Points, in no order, along strands that fork and pass close to each other.
Points whose rows are less than 49 apart are linked; no others are. Some points are linked to none.
<930>: [ 12  -5 -19  10  14 -12  12   4  -3  -7 -11 -11 -23  11   8   7  -1  21
  -6  14   6]
<553>: [ -2  24   2  11   1 -14  -3   2 -14  -3 -13   8   3   1  -1 -30  -8  22
 -19  30   8]
<604>: [ -3 -17   9  -3  22  18 -10   1  -5  11  -7 -25  -5   7  34   3   3 -14
   1 -28 -12]
<756>: [-20  -8   0   8  -6   8  -4   8  28  -7   6 -11  -1   2 -17   2  21 -12
   5 -10  -4]
<1157>: [ -3  33  -1   8   1   1  -8   4 -15 -23  -4   1 -26  10  -3  -8 -12  35
   2  11   6]
<174>: [-12   3  20  10  -4  -7  -1  18  15  12 -28  16   5 -14 -13 -13  -1 -10
  -9   8  11]
<670>: [  5   0  10  -6   3  14  -7   5   9 -22  10  -6  15  15  10   9   5  -2
 -11 -31  -6]
<868>: [ 12  -1  -3 -15   7   6   2  -4 -13 -32   4  -8   2  18  14  -3  10  13
  -8 -28  -4]
<249>: [ -7  13  -4  12  -7  -3  -1 -13  20 -24   5  14  15   1   5  -4  -8  11
   2  20   0]
<225>: [ 21   9  21 -23  -9  15   6   6 -11  -1  -1 -17   3   8  35   5  -1 -23
  14 -17   0]
<707>: [  6  23 -10  14   2 -11   1   1   0 -21 -15   1 -13  10  -6 -23   7  11
 -22  20  12]
<155>: [ -3   4 -19 -15  25   4  -9 -27 -11 -14  -2  -3  -7   0   3  -2 -18  35
  -3  -2   4]
<469>: [ 16  21 -21 -21  10  13  -2  11 -18 -13  -5 -23 -15   9  26  -6   2  22
  -1  10  10]
<342>: [  8   7 -22   2   1   9   6  15 -10 -12 -13 -14 -16  15  12   6  10   8
  -4  10  13]
<1173>: [ 13  -1  24 -14  -9   8   1 -11   8   5  21   1  -4 -17   5  10 -14 -20
   2 -12 -10]
<763>: [  2   2  -7  -4  -5  -9  13 -11 -14   0  21  16   5   1   0  27 -12  23
  27 -11  -6]
<910>: [-15  -3   3   6   3  27 -19  15  24   5   6 -17   7   7   0   8   5 -15
  -3 -15 -11]
<999>: [ -6 -24 -11  -1  24  -4  -5 -18  -7  19 -14   2   5  -6  -5 -10 -10   6
 -20  -2   4]
<591>: [-12   2  19  -4   2   9  -7   5  -5  25  -6  16  12 -10  -8  14 -16  -3
   5 -16   1]
<885>: [ 14  -7  -7  11  -4  -6   4  16  18   1  -9  -5 -10   8  -6   8  12 -19
  -7  12   6]
<308>: [ 15  -3  21 -14   0   6 -12  -3   3   7   9 -25  -8  18  10  15 -11 -30
  20 -34 -30]
<99>: [  1 -25   3   7  15 -13  -6  -5  -5  36  -1   7  13  -4  -7   4 -11  -5
 -15   4  -7]
<1212>: [ -1  13  -9  10  -9 -20  -5  20 -18  -2   2  24 -11  -1 -18  -5   6  30
  -3  24  -6]
<1221>: [ -1 -13   8  10   9  11  -6  -7  -8  -1  -8 -18   3  15  27  -5  -3 -13
 -11  -9  -6]
<343>: [  2   7  -8   1   0 -23  10  -5  22 -14 -15  20  15 -10 -19 -17  10  10
  -6  14  12]
<462>: [-11  13   5  11  -4   7   4  26   1   9 -16  15  -7 -12   5  -4  -4  10
 -13  12  12]
<1207>: [ -8   0  19   2  12   7  -9  18   0  42  -9  -8   5   6  -7  23 -11 -13
   6 -11 -11]
<210>: [  7  -9 -14   6   8   7   0  -7   2 -12  -1 -24  20  17  28 -19   5  -9
 -21   4  -2]
<221>: [ 25   0 -25   9   7 -16  11  18  18   1 -16   4   1   9  -5   1  12  -3
 -22  13  16]
<73>: [-10  10  -5   3   0   4   6  19  14  -4  -3   2  29  14  -7  16   9   3
   3  -8  12]
<975>: [-14  -5 -10  -5  14  -2   5 -15  -9 -10 -15   7 -11   1 -12   5  -6  29
   8 -10  13]
<675>: [ 20  -4 -17 -24  -4   9  -2  -4 -18 -23   4  -6 -16   8   0   0   7  -2
   1 -24   3]
<1013>: [ -5  -4  -1   3 -20   4 -12   2   3  11   6  13  12   8 -10  20 -11 -11
  30   7  -6]
<254>: [ 10   2 -15  -7  -7   2 -10  -5 -22  -7  -1  13 -13   4 -22 -14   0   8
 -15   7   6]
<144>: [-10 -11  14   9   3 -14  21   5   2  -4 -12  -5 -18  -4 -17 -11  22  -1
  -5  -6  11]
<574>: [ -7  -4 -10   1  18  -3   8   2  -2   1 -12  -5 -23 -17   0 -24   1  21
 -23   5  11]
<1223>: [ -9  -7  14  -1  10   6  -6   2  -1  34   3 -33   2  10  -3   0  17 -29
   6  -5 -17]
<1220>: [-17   4 -20  17   1   8  -1  19  21  -3  -4   0  19   0  -3 -10  11  10
 -10   2   9]
<455>: [ -1   8   5 -13   8   2   4 -12 -33   5  12   8  -1 -15   1  -8  -3  24
 -18 -12   2]
<698>: [  2   3 -17   1 -12  -1 -11  -8 -15  -2   3   9  -8   0  -3 -11 -14   9
   0  33   0]
<1014>: [ -7 -10  13  12  -4  -5  -6 -14  -2  19  24   2  14   7   1  19 -11 -12
  23   2 -19]
<363>: [  4   4  -6  -5  -1  11  10   7  27   1  -2  -3  -6 -25  14  -1   0 -10
 -10  15   9]
<523>: [  7  16  17  12  -3  -4  10   2  18 -20  -5  -3   3   5  10 -14  16 -17
 -20   6  12]
<953>: [  4   3 -24   1   7   7   2 -11   6 -10  12 -20  14   2  26 -10  -5  10
 -10  27   0]
<147>: [ -3 -18  -9  16  -4 -31 -14  16  21  15 -19  16  26  -1 -26 -11   5 -13
   5  21  -6]
<1130>: [  1  10   3  14 -18  -7  -1  30 -10   8   4  22   0  -1 -11  -4  10   4
  -8  19   0]
<349>: [  0  -6 -11  22  -7 -20  -5  10  11  11 -17  14  18  -7 -10 -27   0  -5
  -7  32   1]
<365>: [ 13  17   9  -2 -18  14   0  24 -12  -6  -1   1   1  17   1   9   3 -15
  -2 -16   5]
<622>: [ 13  21 -13 -23   8  -6   4 -10   4 -16  -4   6 -17 -13  -8 -10  -1  25
  -7  14  19]
<947>: [-25  -5  -5  16  -4   1  -5  21  34  11 -10  -3  14  -8 -16  -4  13  -8
   9   6   1]
<903>: [  1   0 -20   8   3 -10   2 -17  36 -24  -9   6  10  -3  -6 -11   2   2
  -4  11  12]
<296>: [ 13   8   1   2 -19  13  -7  13  -4 -15  26   3   8  18  -4   9   7 -11
  -7 -16 -10]
<1019>: [ -4  -5   3 -21  -2  14  -5  10  -8  23  15  -7   5  -9 -14  12  12 -16
   0 -22  -4]
<653>: [-11 -16  -5  -5  15 -15  13 -32  -2  -5   4   3  -7 -10  -1   4  -2  18
  11  -2  -1]
<67>: [  9 -11   2 -23  -4  12   6 -23 -13 -10   7 -21 -11  -5  20 -10   7 -20
  11  -4   2]
<826>: [  1  29 -13 -11   9  14  -6  -1 -21 -10  -2 -18 -30  -1   8  -6 -13  34
  11   9  11]
<979>: [ 12   5  -4  -3 -16  11  -3  -7 -18   0   7   6 -10   0  11   7 -21  -3
   9  11   0]
<81>: [ 14 -11  14 -12  -5   1   7 -17 -17   8  22 -15  -4  -3  11   0   1 -25
   0  -5 -12]
<757>: [ 10   8  13   1  -9  11   6  12 -23 -10  11 -15   2  19  40   4   4  -4
   7 -12 -10]
<608>: [-10   4  30   0 -12 -14 -16  12  27  11  -7  14  12   1 -36   5   0 -16
  14   4 -17]
<807>: [ 15  -6 -14  -8   6   1  10  -4  -7   9  17 -11   5  -4  25   9  -3   2
  -8  16  -2]
<1203>: [  9   9  -4  -9  -2 -17  -2 -15  10 -22  -6  33  -8 -12 -21  -8   0  17
  -6  12   8]
<874>: [-19 -16   5  14  10 -18  -1  -2  12  10 -10  13  23   5 -16  15  -1   8
  13  -6  -4]
<1091>: [ -7   8  14  -7  -7   8   0  -1 -16   0   0  23  -2 -16 -11  -2 -10  12
  -4 -11   5]
<1125>: [  7  25   7  11 -12  -7   8   3 -23 -23   4   8 -14  19   0  -2  -4  20
   0   3   1]
<917>: [ 10  23  -5  11 -13   1   0  14   4 -12 -15  10  -1   9  -4 -18  16 -12
 -20  14  17]
<1108>: [ -3 -10  -5 -13  -3 -10   2  -9  26  12  -1  -4  27  -7 -23  -8  13 -20
   4   7   9]
<1055>: [  0   1  25   3  -8   4 -17  -5   6   9  21  -3  12  17 -12  14 -13 -18
  10 -16 -25]
<461>: [-14   5 -11  -4  11  -6  -3   2   0   9  -8  13  -3 -32  -5 -23  -2  29
 -16  18   6]
<347>: [  8  20  -3   6  -5   6  -2   3 -34 -16   6  -9  -1  26  21   0  -6  16
   3  -5  -3]
<774>: [-10 -10  12  -4   8  -8   6 -20  12  13 -10 -25  23   8 -11 -10  10 -27
   6  -4   6]
<938>: [  0  -8  16  -2  -1  -2   6  -7  -3  11 -10 -10  -9   8  -5  15  -5 -17
  18 -13   2]
<1103>: [  1 -17   3  12   3  -8   1  10   9  17   0  -5   3  -1   0   1   0 -13
 -15   9  -5]
<1224>: [-10   7   1  -1 -13   0  12  -3   2   0 -15   5   6   0  -5   2   6  -6
  26  11  20]
<497>: [-15 -16 -18  20   6 -15   9   7  16  -1   5   4  -7  -8  -3   7   5  24
   8  14  -8]
<399>: [ 10 -10   3  -9  -9  16  -5 -12   9 -24  -2 -13 -27  -5   8  -8   3 -25
   3  -4   1]
<395>: [ -7 -15  -9 -15   0  -3   3  -3  13  21   0   8   9 -29 -14  -2   3 -11
   0  12   9]
<113>: [  7  -1  -6   0  -9  15  -6   5  31   0 -16  -2 -11  -2   1   7  -4 -26
   2  11  15]
<728>: [ -7  -9  14  -8   7  20   1   0   0  -4  10 -24 -12  -2  29  10  11 -11
  16 -33 -15]
<900>: [ 12  -3   8   4  -3   7  -7  -8 -27   8   9  -6 -16   7  27  15 -27 -12
  18 -33 -16]
<1201>: [  0   0   3 -15  -5  19 -12   2 -24  23  15 -13 -10  -1  -3   9  -1 -22
  18 -40 -10]
<1184>: [ 14  13  -2  -4  -5  14   7  21  -3 -18 -14 -11  -9  22  14   5  19  -8
  -3 -13  14]
<351>: [ -8  -8   8   1 -12  -2  14 -14 -14   5   3 -10 -18 -14   0 -14   8  -9
   9  18   6]
<175>: [ -4 -19 -20  13  12 -33  -1   3   4  17 -13  17  19 -19 -12 -23   0  17
 -11  18  -6]
<765>: [ -1  17  10 -15   9  11  13 -19 -16   0   4  -5  11 -11  30   9  -8  11
   7 -10   7]
<71>: [  5  -8 -18 -11   0  -4   4 -24  17 -14  -2  -4  18   4  -8 -10   5 -13
   1  14  12]
<1070>: [ -1 -15 -19   3  20   0   4  -4  -8  -5  -3 -19 -22   0  10  -7   5  22
 -16  -3  -4]
<419>: [-10 -14  -3 -15  10   0   9  -4  -7  22   9  -1   5 -15 -12   6  15   2
   4 -10   3]
<931>: [-25   0 -15   2   0   0 -16   0  -8   4   5  16  -6 -27  -6 -13  -4  34
  11  24  -9]
<768>: [ -6  13  17   1 -13   5  -6  15  25  -9  -3  21   5 -13 -13  -3   5  -8
 -14  -4   6]
<1132>: [-12  -9   0   2  10  13  -4 -17 -10   8 -11  -3   2  -3  11  -8 -13  -5
  -8  -2   4]
<20>: [ -8  10  -9   2  -3 -10   4  -8   0  -6  19  16  22   0   2  12  -7  29
  14  17  -6]
<286>: [ 20   1  -4 -12  -8  -4   8  -5 -13 -14   0   7 -25   3 -19  -1   9  -2
  -4  -8   8]
<890>: [-14 -14  12  10 -13   6  -6  -1 -14  13  15  -2 -15 -10 -11  -8   4 -14
   3  -1 -12]
<685>: [ 15  -1   1 -14  11   3  21  13  -5   0   9  -9  -8 -10  27  13   5  14
 -11  -4   1]
<1200>: [-13   6 -21  28  -4 -13  -3  22  21  -8  -4  17   4  -8  -9  -7  10  23
  -4  17  -1]
<1214>: [-25  -9  -7   8 -15   1 -11   5 -12   6  16  14  -1 -15 -14  -9  11   6
   8  13  -9]
<966>: [ 14  -8   3   3  -4 -13  -9  -5  -4   0   4  31   5   5 -12  11 -20   3
  -9   5  -4]
<1114>: [ 16  -1  24 -14  -6   6  -7  -1  15 -17   1 -24  -8  21   1   5   2 -31
  15 -24 -14]
<1167>: [  4  -2 -20  10  15 -26  17   0  11  -1 -11  -1  -6  -5  -2  -2   0  28
  -3  27   8]
<80>: [-13 -10  11   5  11  -4  11  -2   7 -11 -18   6 -15  -4 -14   4   1  10
  -3 -21  12]
<572>: [  2   9  -8  11 -12  11  -6  -1   7 -26  20   7   0   9   6   1  -3   9
 -11   3  -8]
<582>: [-11  -5   9   5  17   8  -3   0 -17  40   5 -14  12   6  13  14   3 -18
   7  -8 -10]
<1171>: [ 16  -3  16  -2   3   6  -3   5  -2   5  23  -8  -5   8  17  28 -16 -13
  13 -38 -24]
<1134>: [  2  -1 -11  -4  -8  18  -8 -19 -25   4   9  -5 -10  -1  23   5 -26  -8
  23 -10  -8]
<433>: [  3   8  20   3 -12   4 -18  15  25   5   7   6   7  14 -22  11  -7 -23
  -1  -3 -18]
<1113>: [  3 -18  16   3  -1 -24 -13   6  -8  23  -5  28   8  -5 -22   5 -12  -2
  -4   4 -12]
<1068>: [ -7 -14   3   4  14 -19   5 -12  -8   5   1  14  23   6 -14   8   1  18
  -7 -15  -5]
<464>: [ -2  -1  16   3   3   2  10  -1  24  -3 -14 -22  12   8   3 -10  10 -26
  -5  -4  12]
<1139>: [ -8  -3   5   0  21  -2  11 -37 -15   6  10   1   0  -7  23  15 -12  12
  17 -13  -7]
<1152>: [ -5 -12   0  12  -8 -21  -5   2  18   4  -4  15  22   6 -13   8  -4  -8
  19  23  -5]
<1131>: [ -4  13   5  -2 -12  -2  11  15  28  -5   9  20   0 -24  -2   8   8  -1
   2  15   4]
<1231>: [  2  -2  23 -10  -8  19 -14  -5   5 -11  -4 -15 -18   3  -6  -4  -5 -29
   1 -29  -4]
<62>: [  1  -7   0 -11   8  -3  12  -5 -26   6   7  -2  10   4 -10   0  14  10
 -10 -17   4]
<726>: [ 15  23   3 -15 -11   4  19 -11 -19  -5   7   0  -8 -10  25   7 -17  11
  17  10   9]

A fork is a point with three links. Follow the links from the first point to the second and name the forks in between, in order.
<419> / <155> -> <1108> > <903> > <249> > <296> > <979> > <975>
<1152> / <254> -> <62> > <419> > <1108> > <903> > <249> > <296>
<953> / <1130> -> <1221> > <99> > <885>
<890> / <670> -> <930> > <342> > <296>
<774> / <975> -> <1108> > <903> > <249> > <296> > <979>
<1013> / <144> -> <1152> > <62> > <419> > <1108> > <903> > <249> > <296> > <979> > <975>

Follow the links from the first point to the second, and from the first to the third. Name the last point that the two ways share.
<574> / <591> / <975> -> <296>
<308> / <461> / <1108> -> <296>
<1220> / <757> / <903> -> <342>
<523> / <591> / <433> -> <62>
